Points, in no order, along strands that fork and pass close to each other.
(in the rows, 100 means zero)
Two points are linked if the straight distance between their rows is under 89.2. Some points are linked to none.
Dopov: [ 94, 145, 137, 121,  99,  99,  98, 126, 120,  90, 106, 143, 121,  88, 124,
  83,  93, 131, 112,  59,  92, 100,  87, 113, 100, 112, 117, 105, 113, 149,
 122,  96, 107,  73,  94]
vidon: [ 93,  53,  91, 115,  80,  75,  72,  88, 119,  49,  63,  80,  85, 110, 106,
 122, 116,  76, 127,  68, 144,  97,  63, 114, 100,  90, 100,  93, 121, 121,
  87, 122,  79, 111,  66]
lin: [110,  52,  99, 118, 101, 103, 105, 111, 128,  74,  82,  80,  94, 115,  70,
  88,  76,  86,  92, 142,  95,  70, 118,  68, 110,  83,  85,  99,  98,  57,
  64, 124,  93, 104,  92]
vuvil: [ 73, 116, 108, 129, 106,  93, 120,  95, 116,  95,  74, 101, 102, 122,  75,
 119,  74,  88, 113, 117,  77, 104,  54,  91,  91, 119, 116, 101, 124,  42,
 123, 130,  88,  98,  87]
kir: [123, 120, 118, 122, 129,  82, 116, 102, 166,  74, 115, 137, 134, 102,  58,
  91,  35, 102,  93,  94,  77,  86,  94,  93, 106, 114, 105,  72, 111,  68,
  95, 100, 102, 114, 111]
Nive: [ 58,  84,  67,  97,  85, 101,  98,  72,  74, 102,  70,  58,  72, 110,  87,
 151, 129,  87, 128,  90, 129, 134,  49, 112,  85,  97, 111,  92, 114,  80,
 110, 107,  73, 118,  77]
pebil: [ 80, 119, 101, 107,  86, 129, 104, 101,  69, 150,  88, 105,  78, 117, 118,
  76, 120, 103,  95, 162,  61,  91, 120,  80, 109,  94,  99, 131,  86,  81,
 117, 110,  99,  61, 118]
Num: [109,  75,  72, 109,  72, 103,  97,  93,  84, 116,  68,  75,  95, 112, 106,
  92, 110,  83,  85, 122, 114, 105, 115,  95, 100,  86,  92, 117,  88,  90,
  87,  98,  92,  87,  81]
lan: [ 92, 140, 156,  76, 128, 133, 127, 143,  96, 111, 152, 121, 107,  83, 118,
  81, 107, 146, 107,  92,  67, 111, 115,  90,  92,  96,  92,  97,  89, 130,
 114,  85, 112,  90, 137]
vevi: [ 89, 121,  86,  76, 113, 113, 111,  71,  68, 145, 103,  92,  76,  87,  70,
 110, 108,  78,  98, 141,  77, 104, 107,  60, 106,  99, 102, 101,  78,  53,
 113,  85,  99, 121, 125]
zev: [127, 105, 121, 107,  70,  97,  64, 113,  89, 107, 103, 108,  83, 110, 157,
  66, 130, 104, 100,  87,  99,  67, 137,  95, 113,  93,  90, 114,  89, 155,
  86, 122, 114,  76, 100]
vev: [132,  95, 142, 126,  93,  96,  70, 136, 116,  78, 111, 121,  98, 100, 135,
  63, 114, 117, 105,  76,  98,  49, 126,  84, 109,  85,  90, 108, 100, 150,
  79, 129, 114,  77, 105]
zos: [105, 132,  59,  78, 130,  95, 117,  49,  93, 139, 124, 107,  99,  83,  52,
 133,  85,  79,  82, 106,  86, 124,  77,  99,  91, 117, 114,  79,  98,  62,
 117,  67, 100, 138, 125]
Sadi: [ 62, 125, 110,  70, 130, 127, 129,  95,  91, 127, 132,  97,  80,  81,  78,
 119, 110, 109, 107, 120,  75, 132,  76,  87,  76, 106,  99,  85,  95,  69,
 118,  87,  94, 115, 124]
tibuk: [ 99, 104,  89, 128, 110,  66,  89,  77, 140,  49,  83, 123, 121, 106,  73,
 130,  71,  86, 125,  50, 122, 107,  41, 126, 102, 120, 113,  82, 132,  96,
 116, 109,  91, 119,  76]
veme: [ 78,  73,  89, 111,  63,  88,  75,  86,  93,  78,  71,  79,  88, 123, 123,
 127, 132,  94, 126,  57, 148, 125,  64, 130,  93,  96, 105, 102, 112, 143,
 100, 113,  78,  90,  70]
Geto: [ 95, 134, 128, 134, 102,  87, 110, 129, 148,  66,  94, 140, 134, 103, 106,
  94,  74, 129, 111,  55,  94, 115,  65, 116,  92, 112, 115,  96, 124, 122,
 113, 110,  98,  79,  84]
Zag: [100, 108,  99,  94, 143,  97, 137,  90, 125, 113, 132, 107, 105,  95,  44,
 113,  72, 103,  80, 122,  75, 115,  81,  87,  70, 108,  99,  78,  96,  42,
  97,  94,  95, 143, 125]
mozin: [107, 128, 162, 127, 120, 120, 127, 162, 138,  85, 119, 129, 122, 113, 103,
  61,  77, 144, 101, 107,  60,  97, 118,  77,  91,  94,  94, 104,  96,  99,
  95, 110, 108,  82, 116]
Vatu: [ 95,  68, 131,  59, 118, 116,  69, 106,  78,  59, 127,  81,  74,  70, 116,
 132, 157, 103, 135,  57, 140,  89,  85,  98,  97,  92,  89,  87,  84, 147,
  91, 111, 110, 136, 107]
Gek: [ 91,  93,  39,  89,  81,  93, 122,  66,  77, 147,  76,  80, 111, 114,  93,
 107,  87,  79,  73, 121, 105, 143, 107, 118,  91, 106, 113, 110,  89,  74,
 104,  69,  98, 106,  88]
Nak: [ 93,  89, 122,  71, 137, 108,  95, 100, 114,  46, 132,  92,  91,  72,  82,
 140, 121, 115, 126,  47, 146, 112,  61, 117,  80, 102,  80,  63, 102, 130,
 103,  93,  99, 151,  96]
ronat: [136, 101, 111, 118, 130,  58, 106, 115, 172,  57, 122, 130, 154,  86,  68,
  78,  32, 109,  93,  77,  97,  64, 112, 104, 112, 106,  97,  73, 126, 103,
  80,  96, 102, 110,  98]
kul: [ 94,  95,  56, 128,  73,  73, 108,  74, 112, 101,  57,  99, 117, 118,  91,
  98,  73,  69,  84, 109, 109, 109,  80, 120, 102, 105, 113, 108, 122,  62,
 109,  93,  95, 102,  66]
Suv: [ 87,  73, 147, 113, 108, 120,  76, 117, 101,  72,  95,  84,  65, 120,  91,
  99, 127, 107, 128, 116,  91,  67,  93,  66, 102,  77,  83, 110,  95,  92,
  92, 149,  86,  94,  97]
ragi: [117,  89,  66, 112,  75,  99, 114, 105,  96, 134,  77,  88, 137, 119, 110,
  63,  75,  98,  57, 141,  88, 113, 154, 113, 108,  93, 100, 117,  88,  83,
  79,  83, 102,  75,  91]
gipeg: [ 86, 103,  68, 107,  52,  92,  89,  80,  80, 105,  76,  89, 108, 102, 129,
 111, 119,  91, 106,  69, 137, 132,  79, 140,  98,  94, 112, 107, 112, 137,
 116,  92,  93,  87,  68]
Supad: [ 66, 112,  64, 101, 115, 110, 162,  89, 104, 155, 102,  90, 114, 116,  90,
 114,  82, 123,  68, 130,  76, 157,  91, 120,  59, 115, 111, 114,  93,  54,
 100,  78,  90, 107, 108]
gipo: [125, 115, 129,  84, 104, 107,  81, 120,  94,  96, 122, 113,  87,  74, 116,
  80, 111, 110, 100,  88,  97,  78, 131,  80, 111,  93,  97,  94,  77, 126,
  95,  95, 119,  99, 114]
bufak: [143, 108,  90,  78,  79,  86,  73, 101,  73, 132, 103, 104, 113,  80, 126,
  51,  89,  80,  57, 118,  88,  68, 168,  97, 133, 104, 114, 111,  80, 115,
  80,  77, 118,  86, 113]
fetop: [ 75, 111,  64, 115,  95,  74, 100,  55, 103,  95,  75,  91,  88, 105,  63,
 149,  91,  68, 113,  79, 115, 116,  32, 120,  94, 113, 117,  89, 129,  62,
 129, 107,  78, 122,  77]
Tuko: [ 95, 140, 130,  87, 130, 103, 112, 106, 112,  77, 131, 125,  99,  75,  92,
 119,  94, 123, 122,  50, 110, 115,  64, 112,  85, 112, 102,  78, 113, 132,
 121,  88,  97, 117, 106]
nek: [118,  65,  57,  93,  74,  99,  93, 101,  73, 132,  82,  70, 100, 113, 114,
  74, 105,  86,  63, 144,  98,  99, 155,  94, 110,  90,  94, 121,  73,  86,
  68,  90,  97,  79,  96]
zuko: [139,  62, 107,  51,  91, 120,  74, 121,  66, 109, 130,  80,  90,  89, 145,
  87, 141, 113,  86,  84, 110,  75, 152,  98, 116,  89, 100, 103,  65, 144,
  71,  96, 124,  92, 123]
pabaz: [ 60,  86,  98, 121, 121,  93, 122,  97, 113,  94,  82,  78,  76, 126,  56,
 133,  91,  86, 121, 127,  78, 115,  43,  79,  79, 117, 109,  97, 117,  27,
 111, 144,  75, 124,  92]
tufez: [102,  76, 111,  47, 129, 126,  99,  98,  90,  73, 137,  79,  91,  63,  95,
 125, 131, 114, 114,  61, 139, 110,  93, 109,  87,  85,  82,  74,  86, 126,
  80,  87, 108, 142, 107]
tulig: [114,  59, 120,  49, 117, 140,  95, 129,  72, 102, 137,  76,  78,  98, 120,
 103, 146, 120,  99,  99, 108,  86, 132,  82,  95,  72,  84, 104,  63, 128,
  70, 106, 117,  99, 126]
sep: [ 75, 133, 117, 136,  84,  79, 117, 105, 135,  71,  78, 137, 137, 126, 103,
 110,  59, 109, 122,  62,  99, 124,  40, 125,  92, 124, 123,  98, 135,  94,
 131, 113,  98,  80,  73]
vus: [ 73, 125, 140,  84, 117, 119, 107, 113,  86,  89, 121, 104,  85,  84, 114,
 116, 126, 129, 141,  71, 100, 115,  72, 105,  88, 101,  98,  86, 102, 134,
 114,  92,  94,  99, 112]
gem: [ 94, 105, 147, 137,  91, 115,  76, 114, 108,  85,  86, 103,  80, 120, 116,
  88, 119, 111, 131, 107,  90,  71,  90,  74, 110,  92,  96, 112, 109, 111,
  99, 156,  86,  70,  94]
muruf: [ 74, 121, 102, 132,  94,  86, 133, 106, 138,  85,  74, 130, 128, 128,  86,
 120,  60, 108, 100, 101,  80, 126,  41, 114,  81, 126, 121,  98, 129,  55,
 122, 121,  90,  91,  84]
Sased: [104, 126,  75, 103, 127,  85,  96,  49,  90, 119, 110, 107,  90,  90,  49,
 134,  90,  62, 106,  99,  88,  94,  74,  94, 110, 109,  94,  80, 105,  55,
 121,  97,  92, 134, 112]
Gutu: [135,  64, 121, 114,  88, 103,  68, 120, 103,  91,  97,  91,  85, 114, 123,
  67, 110,  98,  96, 119, 101,  42, 151,  73, 115,  75,  75, 114,  91, 109,
  63, 136, 105,  73, 108]
vum: [ 64, 158, 151, 118,  96, 117,  93, 114,  82, 120, 106, 119,  83,  98, 114,
  92, 106, 118, 135, 115,  68,  96,  84,  88, 100, 105, 110, 114, 114, 115,
 136, 113,  97,  61, 117]
Zuvip: [ 96, 148,  91,  93, 119, 107, 102,  67,  82, 140, 102, 124,  86,  93,  62,
 108,  90,  65, 105, 140,  63,  84,  98,  70, 117, 109, 107, 104, 100,  51,
 137,  94, 104, 108, 124]
Dobe: [103,  77, 130,  76, 133, 103,  60,  94,  87,  45, 119,  90,  62,  58,  86,
 132, 138,  82, 142,  79, 140,  62,  78,  87, 113, 100,  76,  87,  91, 134,
 105, 115, 116, 150,  97]
sug: [138,  61,  83,  56,  95,  73,  65,  98,  89,  71, 118,  80, 112,  64, 106,
  86,  95,  80,  85,  84, 139,  58, 141, 116, 118,  97,  91,  90, 102, 144,
  63,  75, 108, 128, 101]
Zemo: [100, 107,  95,  80, 106, 106,  81,  71,  59, 119,  96,  88,  54,  75,  75,
 118, 126,  62, 107, 127,  91,  80,  99,  65, 130, 101,  98,  98,  82,  73,
 115, 101, 101, 124, 119]
mido: [143, 103,  80,  73,  91,  69,  58,  75,  76, 111,  97, 105, 105,  70, 105,
  72,  94,  53,  77, 113, 103,  56, 154,  90, 148, 107, 110,  96, 100, 115,
  99,  75, 110, 107, 114]
Mavor: [117, 141, 156, 127,  98, 105,  87, 140, 111,  89, 109, 143,  94,  93, 129,
  62, 103, 133, 106,  96,  74,  62, 125,  75, 108,  97,  98, 112,  97, 143,
 105, 122, 120,  71, 110]
kuz: [138,  52, 137,  79, 106, 118,  83, 136, 100,  76, 129,  84,  96, 102, 115,
  64, 113, 115,  89, 113, 105,  46, 155,  70, 103,  64,  71, 105,  79, 120,
  58, 127, 121,  87, 115]
nuz: [ 72,  76, 110, 101, 123, 108, 128, 103, 116,  89, 105,  75,  80, 116,  51,
 118,  93, 102, 107, 135,  82, 107,  77,  67,  76,  99,  88,  98,  98,  32,
  86, 128,  79, 136, 103]
vak: [ 69, 136,  99,  74, 113, 128, 135,  94,  73, 150, 127, 105,  91,  85, 111,
 100, 106, 116,  96, 124,  67, 135,  97,  97,  89, 108, 107, 111,  83,  88,
 123,  64, 104,  94, 134]
bita: [ 62, 121,  92, 114,  71, 111,  92,  79,  68, 133,  71,  94,  78, 111, 115,
 106, 122,  90, 118, 123,  95, 105,  80, 100, 106, 102, 115, 120, 111,  84,
 127, 108,  91,  75,  92]
nini: [107, 111,  92,  72,  87, 105,  59,  72,  48, 115,  94,  99,  53,  69, 114,
 102, 141,  52, 100, 121,  97,  63, 113,  67, 135, 107, 111, 105,  76, 112,
 117,  95, 107, 110, 118]
vulu: [120,  88,  97, 111,  54, 107,  68,  97,  71, 128,  85,  96,  84, 125, 154,
  82, 134,  91,  84, 110, 101,  84, 137,  92, 110,  95,  99, 132,  95, 132,
  92, 131, 106,  52,  94]
Guluk: [108,  92, 127, 135, 114,  86,  94, 116, 148,  42,  81, 118, 109, 113,  77,
 105,  73, 100, 127,  77, 104,  82,  73,  90, 108, 113,  98,  82, 114,  88,
  95, 126,  92, 107,  87]
Gilap: [ 98, 146, 150,  86, 130, 120, 136, 138, 123,  93, 148, 132, 125,  81, 113,
  83,  88, 159, 107,  61,  84, 122,  94, 111,  78,  98, 100,  83,  95, 136,
 108,  72, 108, 100, 121]
Patuk: [120,  70, 111, 112,  71,  91,  53,  90,  96,  88,  77,  92,  69, 107, 118,
  80, 125,  67, 106, 115, 110,  54, 124,  76, 116,  86,  85, 115, 100, 112,
  78, 136,  97,  89,  97]
kevon: [ 39, 109,  65, 113,  84, 116, 140,  92,  76, 149,  74,  81, 101, 127, 109,
 120, 103, 115, 105, 136,  89, 148,  67, 128,  75, 115, 116, 134, 111,  60,
 131,  94,  91,  79,  98]
Sedu: [130, 111, 118,  97,  90, 118, 100, 135,  85, 130, 111, 111, 109,  99, 125,
  58, 100, 118,  66, 124,  70,  87, 159,  85, 110,  92,  93, 112,  76, 114,
  87,  91, 118,  71, 121]
letot: [ 56,  89,  76, 105,  79, 120, 106,  87,  51, 152,  76,  73,  68, 138, 124,
 115, 136, 103, 110, 141,  95, 123,  80,  98,  92,  96, 106, 135,  98,  87,
 122, 116,  87,  61, 108]
fibut: [ 47,  79,  55,  98, 105, 121, 143, 102,  77, 141,  87,  54,  88, 132, 104,
 133, 121, 117, 103, 127,  91, 160,  70, 110,  66, 103, 104, 127,  95,  65,
 108,  99,  73,  94,  99]
misik: [ 99,  73,  56,  87,  69,  94,  92,  78,  74, 110,  77,  74,  96, 103, 113,
 110, 120,  79,  88,  90, 132, 123, 106, 122,  96,  94, 100, 103,  94, 110,
  92,  85,  93, 100,  77]
Sas: [108, 102, 101,  91, 138,  84,  94,  80, 118,  62, 129, 116, 107,  77,  62,
 136,  91,  91, 114,  49, 130, 107,  62, 115,  91, 112,  91,  64, 106, 110,
 108,  85, 100, 148, 100]
gelan: [ 73, 162,  87, 114,  98,  95, 112,  58,  82, 146,  82, 124,  94, 106,  78,
 112,  84,  69, 101, 132,  76,  98,  71,  94, 108, 115, 118, 113, 114,  54,
 161,  95, 110,  95, 108]
kep: [ 92, 123,  71, 120,  89,  68,  90,  60, 109,  90,  75, 122, 116, 109,  75,
 129,  84,  66, 110,  62, 116, 108,  45, 124, 118, 119, 121,  98, 135,  91,
 139, 100,  94, 104,  70]
ruvis: [121,  87, 117, 119, 104, 108, 134, 148, 146,  70, 116, 109, 147, 111, 118,
  81,  76, 150,  85,  73, 100, 121, 112, 125,  82,  85,  91,  91,  93, 123,
  74,  88, 100,  93,  95]
memu: [114,  73,  94,  99,  97,  82,  97, 104, 128,  60, 102,  89, 118,  83,  98,
 104,  87, 105, 102,  55, 141, 108,  96, 127,  94,  94,  94,  81, 114, 137,
  77,  82,  94, 120,  72]
nezu: [119,  43,  66, 110,  90,  83, 105, 106, 130,  93,  73,  71, 114, 115,  79,
  84,  54,  91,  79, 146, 100,  76, 132,  92, 110,  83,  86,  97, 104,  50,
  45, 106,  82,  95,  85]
Rumu: [ 82, 128,  69,  87, 116, 101, 152,  69, 105, 148, 113, 107, 104, 107,  70,
 118,  76,  93,  75, 115,  82, 144,  81, 113,  73, 115, 120,  92, 104,  51,
 115,  71,  97, 124, 114]
vel: [120,  67, 122,  77, 119, 129, 105, 143,  97, 102, 128,  79,  98, 105,  99,
  81, 113, 130,  87, 121,  95,  83, 144,  78,  94,  75,  73, 108,  65, 101,
  64, 102, 108,  96, 116]
leme: [127, 144, 137,  97, 106,  97,  82, 131,  99, 102, 123, 135, 106,  77, 130,
  60,  97, 119,  95,  70,  84,  68, 132,  93, 112, 108, 106,  98,  96, 155,
 106,  85, 129,  89, 118]
Bizaf: [109,  89,  66, 123,  75, 111, 118, 119,  92, 130,  79, 103, 131, 134, 138,
  85,  97, 121,  61, 125,  93, 132, 131, 123,  95,  94, 100, 132,  89, 112,
  97,  95, 103,  52,  88]
zisu: [ 53, 108,  94,  82, 111, 140, 127, 108,  59, 157, 125,  91,  81, 103, 123,
 105, 124, 125, 112, 144,  56, 141,  99,  94,  81, 104,  96, 127,  86,  88,
 121,  88,  95,  69, 139]
nali: [120, 111,  86, 102,  70, 116,  89, 105,  67, 148,  98, 113,  96, 113, 144,
  67, 117, 100,  67, 127,  80,  94, 152,  94, 115,  98, 102, 127,  80, 118,
  98,  95, 114,  56, 109]
Fena: [ 98, 101,  93, 111,  84,  89,  96,  96, 114,  79,  86,  98, 117,  98, 109,
 108, 102, 103, 106,  75, 124, 120,  91, 124,  94, 103, 109,  87, 113, 123,
 101,  88,  95,  97,  76]
Nur: [129,  99, 122, 110, 115,  89, 111, 135, 153,  56, 115, 119, 138,  89,  95,
  78,  57, 128,  92,  72, 108,  93, 124, 107,  93,  95,  88,  80, 108, 115,
  74,  89, 112, 103,  93]
Mikop: [ 75, 108,  90,  93, 106, 128, 133, 110,  76, 145, 100,  88,  90, 114, 102,
  94, 111, 109,  95, 157,  63, 120, 111,  80,  98,  96,  97, 132,  79,  64,
 102, 102,  95,  84, 122]
fir: [ 74,  83,  73, 101, 100,  84, 101,  57,  92,  94,  72,  69,  60, 101,  61,
 144, 110,  68, 122,  98, 112, 110,  56, 101,  96, 104,  95,  84, 109,  59,
 113, 118,  81, 131,  86]
Nas: [101,  61,  60, 107,  88,  92, 101,  87, 105, 103,  70,  66,  98, 112,  78,
 101,  83,  80,  82, 127, 114, 103, 118, 100,  95,  94,  99,  90, 100,  60,
  70,  95,  84, 105,  86]
ton: [ 83,  98, 135, 112,  99, 125,  98, 126,  94,  94, 116, 103,  92, 116, 123,
 103, 123, 140, 126,  80,  97, 113,  87,  99,  90,  94, 100, 104,  95, 133,
 105, 115,  85,  74, 100]
kided: [134, 102, 132,  93, 112, 122, 122, 156, 113, 113, 133, 111, 128, 102, 119,
  59,  86, 149,  73, 115,  72,  99, 161,  87,  94,  80,  85, 102,  76, 118,
  72,  82, 115,  79, 122]
rin: [110,  52, 103,  84, 110,  83,  61,  91, 110,  34, 104,  81,  79,  73,  90,
 122, 124,  72, 132,  72, 152,  74,  87, 107, 114,  98,  80,  84, 109, 135,
  83, 109, 105, 148,  87]
pulit: [ 93,  57,  67, 116,  73,  77, 117,  97, 142,  67,  71,  77, 130, 111,  97,
 114,  76, 104,  95,  66, 130, 144,  80, 139,  83,  99, 103,  84, 110, 100,
  71,  86,  79, 107,  66]
nuv: [ 56,  74,  71,  93,  95, 109, 125,  89,  93, 114,  82,  59,  89, 120,  93,
 136, 121, 102, 114,  95, 113, 149,  69, 116,  68,  96, 102, 105, 100,  88,
  94, 101,  72, 104,  89]
reda: [141,  55, 103,  56,  87,  88,  62, 108,  82,  79, 120,  76, 102,  76, 142,
  80, 121, 102,  86,  72, 131,  58, 157, 119, 115,  93,  91, 102,  91, 156,
  59,  98, 120, 117, 110]
tukin: [115, 103, 108,  93,  76,  89,  42,  79,  66,  96,  90, 102,  58,  87, 122,
  94, 142,  63, 111, 106, 112,  54, 116,  76, 132, 105,  95, 102,  91, 120,
 102, 120, 108,  94, 103]
lilod: [116, 108, 106, 113, 139,  82, 135,  93, 159,  96, 127, 126, 135, 113,  37,
 102,  43, 108,  77, 118,  56, 100,  83,  93,  76, 114, 107,  76, 111,  35,
  90, 101,  97, 135, 117]
tofa: [ 95,  68,  66, 132,  63,  67, 110,  94, 134,  65,  49,  93, 129, 127,  93,
 108,  70,  82,  89,  87, 116, 120,  80, 126,  96, 105, 108, 102, 129,  74,
  88, 106,  87,  97,  55]
nabop: [101,  76, 145, 120, 116, 107,  92, 119, 126,  62,  85, 102,  81, 110,  70,
  83,  98,  97, 113, 126,  89,  62, 108,  64, 112,  87,  85,  95,  98,  67,
  85, 132,  94, 105,  95]
Dozus: [ 74,  94,  45,  92,  68, 111, 115,  74,  53, 152,  74,  67,  85, 117, 111,
 109, 129,  90,  88, 133, 109, 136, 101, 111,  96, 103, 108, 127,  84,  85,
 106,  91,  99,  82,  93]
nonod: [116,  89,  99, 118,  91, 110, 127, 136, 119, 104, 111, 109, 144, 120, 139,
  89,  92, 143,  74,  78, 101, 142, 123, 140,  81,  93,  99, 105,  93, 146,
  91,  82, 102,  68,  89]
boz: [118, 122,  61,  87,  71,  80,  99,  80,  84, 123,  89, 109, 131,  88, 115,
  84,  87,  79,  69,  83, 112, 121, 124, 135, 117, 116, 115, 100, 102, 120,
 110,  59, 111,  96,  82]
puvu: [118, 104, 147,  88, 120, 138, 124, 156,  95, 103, 144, 115, 107, 113, 124,
  69, 117, 149,  97, 114,  66,  96, 134,  77,  92,  82,  84, 112,  85, 126,
  92, 106, 106,  78, 130]
votu: [ 98, 103, 174,  60, 157, 132,  75, 122,  88,  60, 148, 103,  71,  64,  94,
 106, 131, 111, 129,  93, 102,  53,  99,  64,  94,  95,  75,  92,  92, 118,
 108, 117, 124, 129, 115]
Sav: [120, 115,  75,  68,  65, 102,  83,  91,  59, 149, 104,  97, 100,  83, 133,
  70, 119,  84,  63, 112,  94, 108, 150, 108, 127, 111, 118, 110,  70, 114,
 103,  68, 120,  84, 115]
nunu: [130,  64,  92,  73, 111,  81,  92, 110, 120,  60, 117,  89, 124,  78,  96,
  82,  76, 115,  92,  69, 136,  75, 133, 118, 102,  90,  89,  77, 105, 129,
  65,  72, 104, 118,  90]
gege: [ 92, 124, 100, 118,  70, 104,  98,  93,  80, 134,  68, 112,  92, 112, 112,
  83, 105,  84,  87, 136,  86,  92, 115,  85, 114, 102, 108, 123, 101,  82,
 125,  99, 108,  68,  97]
daz: [ 76,  98,  96,  82, 134, 115, 139,  84, 100, 110, 115,  79,  78,  97,  54,
 120, 103, 104,  97, 124,  86, 131,  79,  83,  66, 101,  93,  83,  91,  51,
  94,  97,  83, 140, 120]
lalo: [ 77, 127, 132, 121,  81, 114,  96, 121,  94, 105, 111, 116, 110, 104, 144,
 100, 109, 143, 120,  71,  95, 122,  87, 126,  93,  99, 114, 118, 116, 153,
 124, 104, 100,  57,  97]
popi: [ 93,  99,  40,  89,  97, 107, 142,  89,  97, 154,  93,  77, 128, 112,  94,
 102,  86, 112,  54, 139,  94, 157, 112, 127,  72, 111, 111, 111,  79,  66,
  84,  60, 101, 105,  98]
zit: [132, 122,  79,  98,  98,  68,  59,  73,  79, 102,  94, 120, 100,  74,  86,
  90,  95,  52, 103,  99, 103,  62, 118,  87, 137, 108, 105,  93, 111, 106,
 121,  87, 109, 107, 111]
Pep: [121, 126, 127,  79, 135,  90,  88, 111, 116,  65, 139, 125, 108,  59,  98,
 106,  95, 114, 113,  42, 120,  89,  91,  99,  99, 110,  93,  69, 103, 152,
 107,  79, 123, 133, 109]
Finap: [120, 100,  88, 118, 137,  66,  86,  79, 148,  46, 105, 121, 121,  80,  65,
 125,  68,  87, 112,  51, 122,  84,  72, 119, 109, 111,  91,  65, 123, 110,
  96,  99, 100, 131,  90]
Nipa: [128,  75,  84, 124,  95,  59,  92,  87, 134,  72,  79, 109, 113,  98,  72,
  83,  55,  66,  89, 112, 105,  68, 123,  91, 122,  95,  94,  93, 120,  79,
  83, 103,  91, 108,  86]
poret: [136, 115, 129,  55, 162, 101,  87, 109, 101,  67, 156, 124, 111,  44,  83,
 107,  91,  99, 105,  57, 116,  67, 108,  90, 109, 102,  85,  72,  95, 121,
  98,  80, 137, 147, 123]
Fuvig: [ 63, 137, 146, 139,  88,  97,  77, 105, 100,  97,  81, 120,  87, 109, 108,
  95, 104, 110, 136, 105,  82,  88,  71,  85, 114, 104, 118, 114, 132, 108,
 131, 138,  87,  61,  91]
veteb: [ 84, 126,  61,  97,  70,  99, 115,  76,  79, 141,  79, 103, 116, 103, 116,
  92,  87,  90,  70, 111, 106, 136, 102, 135, 104, 111, 119, 115,  93,  92,
 122,  63, 114,  89,  84]
sobid: [ 89, 130,  65, 128,  82,  78, 102,  56, 101, 125,  60, 119, 101, 117,  76,
 112,  78,  59,  93, 120,  95,  89,  68, 107, 117, 107, 117, 109, 123,  51,
 142,  99,  95, 107,  84]
daduz: [111, 118,  74,  92,  98,  89,  84,  62,  83, 104,  93, 112,  89,  85,  79,
 112,  96,  62, 102,  89, 115,  96,  92,  96, 118, 105, 102,  81, 102,  93,
 117,  83,  99, 119, 100]
Zel: [110, 100,  89, 126,  73, 103, 105, 129,  97, 123,  96, 114, 131, 136, 163,
  86, 104, 133,  77,  97,  97, 129, 116, 132,  90,  88, 106, 127,  98, 150,
 111, 110, 104,  41,  83]
bitor: [ 94,  35, 100, 107,  95,  82,  73,  84, 124,  33,  73,  70,  79, 101,  82,
 124, 112,  74, 131,  87, 138,  70,  83,  96, 109,  89,  83,  82, 115, 105,
  75, 130,  90, 135,  77]

A fork is a point with three links. Follow the links from the first point to the second and name the forks in between, in order.
Zuvip, nek => gipeg Num
leme, pabaz => nali Gek daz
pulit, Nak => gipeg
kided, bita => nali Gek
Tuko, veme => daz Num gipeg

Follow the links from the first point to the second, and from the first to the third. Name the last point that the two ways share.
gelan, lin, Nak => gipeg
boz, lilod, Geto => daz
zisu, zuko, gem => Num
nezu, kep, pabaz => Num
